Points, in no order, along strands that fork, close into loops and pass close to each other.
Points whose rows are less than 44.9 apart are linked; no others are. Some points are linked to none.
z315: [-13  15 -29 -45 -37  14 -23 -25 -23]
z715: [-15  32  26   7  34  21  26   9   4]
z888: [  9 -39 -25  -9 -16  15  -8 -44  18]
z716: [-10 -28   1  12 -18 -16   3  54   8]
z862: [ 19  10 -39 -36 -20  24 -54  -8 -29]
z805: [-35  29 -30 -46 -36  17 -14 -19  -4]
z316: [ 14   7 -42  29   3 -12  -7  41  20]
z867: [  6 -12  42  15  -7 -39  11  32  34]
z462: [ 15 -16  15 -11 -20 -27  16 -34  51]
z577: [ 22 -16  16  12  30  16 -21 -34 -41]
z211: [ 32  -8   2  -6  -7 -20   9 -50  46]
z865: [  1  23 -12  33  39  20   9  27  20]
z197: [-52  31   3 -42 -27  20   6  20 -13]
z472: [-14 -30  18  25  -8 -22   2  51  -3]
z789: [-12  12  25 -10  13  17  22 -36 -28]
z182: [-52  32  14 -20  -9  20   6  34 -18]
z221: [  1   1 -24   7   6  13  10  20  50]
z428: [-18  32 -10  35  32  29  -4  44 -19]
z942: [-17  32   5 -43 -17  -3  27   3  -2]
z645: [-31  29  11  21  26  25   4  45 -19]
z835: [  5 -59  15 -12 -26 -12  -4 -39   1]
z293: [ 15  17 -10 -45 -21  -8   9 -24 -21]
z345: [-17  45  10 -22  -6  -6  13  57 -11]
z152: [ -2  21 -49  52  20   7 -13  29 -15]
z506: [-11  25 -29  50  26  17 -11  35 -19]
z902: [ -1 -51 -12 -18 -30   1  -2 -34  17]
z7: [ 23 -25 -24  13  19  25 -22 -50   4]
z898: [-14 -30  21  54   3 -25  -2  34 -20]
z655: [ 11 -11 -24  29 -21 -51   3  30  -3]
z806: [ -1  29   0 -46 -20  -5  20 -13  -9]
z150: [ -4   6  11   8  31  21  17 -46 -10]
z943: [ 16 -11  -1  29 -16 -58   2  39  -5]
z588: [ 21   4   0  21  29   5   4 -62  24]
z133: [ 14   1 -51  31 -13 -31  -4  30  -6]
z398: [-23  17  30 -16  15   9  25 -17 -21]
z743: [ 26 -22  31  -4  27   7 -25 -16 -45]
z386: [  9 -24 -28   3   3  26 -10 -55  18]
z651: [ -6 -20  21  86  20 -13 -17  17   6]
z248: [-44  30  21  -6  10  23   8  42 -20]
z508: [ 34  -2  -7  11  13 -10   3 -59  40]
z842: [ 38 -21  38 -13  21   3 -31   7 -37]
z242: [ 11 -12  23 -10 -18 -34  22  -3  54]
z714: [-15 -37  22 -16 -23  -5  18 -14  30]
z763: [ 12  -2   5  16  35  16   8 -55   1]
z929: [  0  11 -36 -41 -29  19 -41 -20 -30]
z388: [-9 26  2 21 41 26 17 16 17]
z161: [ 40  -5   3 -36  -8 -16 -18 -11 -36]
z127: [-17 -27  18  71  16 -14  -9  18 -17]
z64: [-47  29  -9 -50 -32  17  -1   5  -5]
z710: [-17  40   8 -40 -16  -1  22  31   2]
z693: [-23  31  34 -13  14   7  33  10  -9]
z203: [ -4 -20 -15   5 -18 -14   7  48  27]
z733: [  2  -6 -29  10  -1  -8   1  40  30]
z809: [ 15  -7  20   3 -11 -36  14  26  52]
z795: [ 24 -25  -1  17  31  29 -27 -42 -21]
z459: [ 46 -12  23 -32  -2  -8 -25   7 -37]
z96: [ 34  11 -17 -42 -16  -7 -21 -16 -27]
z644: [  4  -1 -16   4  16  18  16 -33  46]
z566: [  3 -55  37  -1 -24 -21  -2 -43   3]

A tip is a point with one link. Name the tips that can be reached along the links from each point below, in the order of the rows.
z127 -> z221, z943, z651
z182 -> z862, z152
z242 -> z867, z865
z577 -> z345, z566

A fork is a point with three links, a tip a point with one. Leave the first point through the second and follow the links. Name the first fork or tip that comes.
z588; z508 -> z867
z789; z398 -> z865
z127; z898 -> z733
z197; z182 -> z152
z182; z197 -> z862
